Points, in no order, along strands that fork and pass close to each other.
In the rows, 128 means zero.
Points whose rows are less than 84.4 apart are linked; no others are.
Q959: [153  91 152 113  95  82 137  95  97 129 136 107 127 163 135 133  98 133
 129 149]
Q62: [114 138 104 132 125 111  92  89  67 187  72  99  93 128 156 129 121  69
 148 161]
Q507: [131 154 122  65 143 110  75 177 131 117 112 174 147  94 163 123 157 119
 109 102]
Q835: [136 143 131  69 155 112  93 178 138 111 147 177 153 111 166 123 159 144
 124  79]
Q823: [ 90 154  95 198 137 175 116 161 156  91 115 155 135 132 118 137 124 150
 143 114]
Q981: [162 117 158  86 138  98 104 130 107 124  95 108 145 164 143 115 102  95
 141 138]
Q508: [131 147 119 177 133 145 189 109 183 107  99 117 150 127  68 143 124 130
  82 165]
Q793: [138 162 132  71 130 107  54 143 114 131  76 144 146 113 166 108 153  77
 128 159]
Q593: [155 127 171  82 115 123 140 111 124  84 127 135 144 173 129 131 187 195
  63  95]
Q757: [157 147 144  79 135  96  90 150 113 125  74 123 150 135 139 119 127  94
 124 144]
Q484: [124 115 128 176 120 116 196  92 167 134 120  83 141 162  69 139 106  91
 116 174]
Q214: [127 100 147 108 132 155 138 167 135  91 195 157 146 159 156  98 111 142
 196  94]
Q163: [118 119 127 144 208 194 167 125 166 133 125 114 126 129  97  95 103  71
 178 141]
Q570: [153 101 136  52 164 123  88 156 141 129 159 154 140  94 166  99 133 110
 171 103]
Q307: [122 105 152  94 130 146 164 115 127 120 201 142 112 117 137 129 183 213
  99  66]
Q763: [156  87 147  95  69  88 119 102  89 107 157 151 113 178 157 149 118 172
 115 118]
Q152: [135 130 136 103 149 132 162 115 155 150 157 111 134  47  94 134 124 147
 109 124]
Q433: [117  95 153 105  98 143 170 102 130 113 218 159  95 131 130 149 175 212
 129  77]
Q396: [133 181 103 155 137 136  81 142 142  97  39 151 149 125 128 142 148 135
  74 143]
Q900: [115 136 109 152  84  89 147 137  91 124 122 135 124 175 130 147 142 159
  91 119]
Q941: [159 168 141  99 141 115 109 129 147 141 101 123 150  72  98 123 130 123
  92 157]
Q869: [135 135 145  91 139 142 145 133 136  75 142 138 153 164 139 128 198 205
  61  79]
Q930: [110 138 118 141 133 156 158 149 139 112 163 140 130 114 115 140 149 169
 103  99]
Q998: [102 155  78 162 111 115  71 141  79 131  63 153 119 134 162 145 125 117
 138 141]
Q956: [ 83 127 140 214  84 151 178 142 138 153 184 125 106 171 122 122 113 130
 182 121]
Q466: [141  89 146 105 116 136 141 144 125 115 209 149 114 135 151 121 106 157
 175 100]
Q533: [ 92 129 110 117 178 209  84 134 163 118 122 134 125  99 152 106 147  52
 182 139]
Q855: [ 98 161  85 190 125 139  66 162 126  76  60 169 137 138 142 152 137 154
 113 110]
Q468: [124 151 120 126 149 152 137 161 130  89 122 144 149 159 147 126 187 189
  60  83]
Q722: [141 158 118 165 151 152 144 115 173 120  73 110 153  96  84 140 117 112
  88 176]
Q990: [143  79 148  93 131 126 114 147 115 135 191 127 111 127 169 111 101 133
 187  99]
Q450: [123 147 104 163 112  93 106  91  81 190  61  97 103 117 138 142 112  92
 124 179]
Q980: [ 87 127  90 187  93 111 125 141  95 164 143 126  94 119 131 142 112 134
 150 120]
Q589: [196 142 179  69 129  85  81 105 134 130 106 106 150 110 122  86 111 122
 115 156]
Q294: [151 100 144  68 140 102  94 159 122 121 174 152 130 112 177 108 121 129
 168  92]
Q708: [ 92 131 118 178 127 157 128 175 120 152 161 132 101 122 142 113 110 118
 192 105]
Q645: [100 119 109 183 108 130 136 162 105 148 160 122 106 127 133 131 114 132
 171 113]
Q517: [142 104 142  94  77  96 135 118  87 102 154 152 118 170 149 152 155 192
 103 106]
Q782: [120 143 121  71 176 158 102 156 183 119 123 156 147  70 156 105 151  86
 148 131]
Q328: [148 115 143 125  90  65 149  86  97 158 116  83 128 132 110 136 103 127
 104 158]
Q142: [150 114 155  81  88 115 129 104 112  97 141 146 122 178 143 146 184 207
  73 101]
Q829: [144  99 136 132 145 102 131 109  82 163 112  89 104 176 136 113  95  76
 152 129]
Q158: [158 160 162  85 118  94 111 118 112 146 128 126 144  82 115 118 147 175
  63 116]
Q622: [121 147 121  64 138 119  61 161 122 132 100 150 140  95 176 109 162  82
 136 129]
Q17: [152 135 146  85 179 148 120 115 167 149 104  94 139  74 104 109 122  73
 135 155]
Q394: [114 143  94 144 120 112  84 157  88 131  88 131 118 142 153 135 123 100
 150 135]
Q746: [145 107 142 157 120  98 180  82 144 151 114  64 131 159  72 136  94  92
 117 168]
Q397: [162  85 158 124 141 123 179  70 154 130 138  70 134 159  86 114  82  89
 125 156]
Q259: [103 149  92 193  91 106 120 136  88 127  97 151 131 175 131 162 143 169
  81 120]
Q627: [186 159 179  70 117  75  91 117 127 133 115 125 160  92 109  95 136 155
  84 139]
Q714: [ 93 138  95 170 169 194  88 134 174  83  79 145 131 115 128 132 132  93
 163 140]
Q779: [167 142 145 118 113  81 126  99 101 167  94  77 132 108 105 119  99 109
 105 175]
Q60: [156 175 146 112 122 114 119 119 131 159 109 116 143  68  97 131 137 150
  69 135]
Q96: [142 175 120 139 101  91  99 133  79 139  74 139 146 132 136 140 133 153
  77 137]
Q813: [115 141  98 152 109  88 122 108  81 183  95 109 109 108 124 149 106 119
 120 151]
Q180: [ 94 155  80 196 105 126  65 127  96 110  59 164 130 134 149 158 129 152
 112 114]
Q730: [125 138 119 116 168 160 166 139 170 126 162 143 144  56 101 129 129 150
 120 123]
Q368: [142 141 139 104 162 150 109 103 148 153  78  86 123  95 107 111 127  56
 123 160]
Q874: [147 141 131 131 130  99 130 109 110 158  69  92 129 144 110 118 110  75
 120 163]
Q226: [137 121 134  51 174 136 106 157 163 122 143 156 156  80 149 105 144  99
 160 114]
Q191: [134 176 106 148 115 112  92 134 120 125  50 139 151 127 121 140 138 151
  67 143]
Q582: [124 123 142  96 127 128 134 154 114 114 188 160 123 117 150 130 154 190
 108  70]
Q213: [140  67 151 106  84 126 164  81 128 136 216 130  89 114 125 146 118 169
 140 130]
Q44: [119 121 128 148 118 149 168 158 148  78 151 153 147 185 118 132 130 141
 151 124]
Q921: [111 122 121 137 128 146  90 173 111 157 156 137  95 130 166 107 124 104
 197 101]
Q164: [ 95 155  78 198 108 114 103 126  88 133  78 150 120 138 139 164 132 178
  77 108]
Q495: [110  87 139 165  93 130 206  89 153 139 189 102 109 169  78 134 124 122
 167 144]
Q262: [165  89 163 126 140 125 163  96 145 112 123  90 142 180 111 117  96  99
 135 152]
Q33: [150  94 145 117  76  84 131 116  91 111 148 122 119 193 155 139 101 151
 131 136]
Q460: [104 145 118 143 131 143 147 150 119 115 146 145 129 137 131 141 169 185
  74  83]
Q189: [107 128 112 209 121 136 184 108 173 107 109 110 147 172  77 154 115 110
  98 177]
Q183: [137 116 133 139 151 141 168 137 151 108 112 105 148 171 106 112 105  97
 135 147]
Q631: [136 151 111 158 156 158 116 127 176 109  66 122 149 106 105 143 127  91
 115 165]
Q104: [ 92 105 133 196  85 126 200 112 139 142 184 110 112 181  98 129 125 119
 175 139]
Q713: [123 138 118  98 158 139 120 184 136 104 182 176 144 104 158 116 153 168
 127  70]
Q392: [121 120 121 121 144 113  99 101  53 184  93  99  89 151 145 113 111  56
 147 133]
Q139: [ 97 137 109 100 168 193  73 142 170 114 117 148 136  72 166 113 161  71
 163 140]
Q447: [115  87 130 157  98 112 188  94 132 159 180  91 100 118  94 142 108 131
 143 140]
Q409: [149  97 156 134 143 109 142 106 111 130 113  88 122 210 114 104  83  77
 141 134]
Q780: [ 87 139 131 206 108 179 167 166 153 149 180 140 113 131 140 108 110 135
 200 108]
Q536: [140  93 144  85 111 123 162  88 136 149 216 119  99  78 121 144 123 177
 118 113]
Q130: [116 141 122 112 157 155 165 145 161 108 158 146 147  98 114 130 132 157
 108 105]
Q854: [137  81 154 100  78 125 158  97 125 124 215 149  81 140 128 151 151 192
 136 103]
Q870: [111 138  99 170 171 182 107 115 179  99  62 123 129 109 113 132 126  73
 150 165]
Q107: [111 120  96 161 103  87 141 119  82 182 137 114  98 109 121 149 102 136
 123 136]
Q242: [ 80 149  88 197 152 184 102 135 171  80  93 153 134  84 120 151 128 131
 149 117]
Q743: [137 146 115 126 101  84 129 144  83 130 112 136 132 149 138 149 122 153
 101 128]
Q945: [143 149 135 130 155 139 105 104 128 148  52  86 125 134 113 113 123  51
 118 172]
Q350: [114 129 113 166 139 149 156 152 151  92 117 130 150 162 113 132 118 119
 139 144]
Q116: [130  64 143 129  82 111 163  78 119 158 205 103  89 132 122 143 103 146
 154 130]
Q901: [105 126 109 127 127 123  74 162  83 145 113 138 105 144 172 123 127  92
 171 116]
Q528: [119 110 137 123 135 169 172 167 149  75 184 162 145 173 129 108 124 155
 179 109]
Q618: [144 121 140  93 133 125 170 103 140 163 189 127 116  45  99 142 124 170
  99 106]
Q255: [ 98 127 115 135 197 219 125 125 170 131 127 132 119 111 125  90 124  59
 189 140]
Q131: [153 135 147  77 155 117 115 128 155 137 120 116 147  69 120 120 124  98
 125 147]

A fork is a point with three links, a tip a point with one. Leave the first point through the second and follow the links. Name the first fork or tip that comes.
Q484 / Q189: Q823
Q33 / Q763: Q213
Q226 / Q570: Q262
Q142 / Q517: Q589
Q214 / Q466: Q163
Q116 / Q447: Q708
Q191 / Q96: Q180
Q433 / Q307: Q981

Follow the links from the first point to the second, and from the first to the third. Name the last point that the two ways share.
Q722 / Q570 / Q62: Q262
Q433 / Q164 / Q62: Q708
Q998 / Q746 / Q618: Q708
Q746 / Q980 / Q214: Q262
Q468 / Q793 / Q104: Q213
Q835 / Q142 / Q921: Q213

Name the points in between on the shortest way along the links from the first point to the second, in order.
Q780 / Q96: Q708 Q921 Q901 Q394 Q998 Q180 Q164 Q259 Q900 Q743
Q307 / Q981: Q582 Q713 Q835 Q507 Q622 Q793 Q757
Q713 / Q460: Q582 Q307 Q433 Q854 Q213 Q536 Q618 Q152 Q730 Q130 Q930
Q941 / Q468: Q131 Q17 Q368 Q945 Q874 Q779 Q328 Q959 Q33 Q763 Q517 Q142 Q593 Q869
Q980 / Q570: Q107 Q813 Q450 Q62 Q392 Q829 Q409 Q262 Q183 Q350 Q44 Q528 Q214 Q466 Q990 Q294
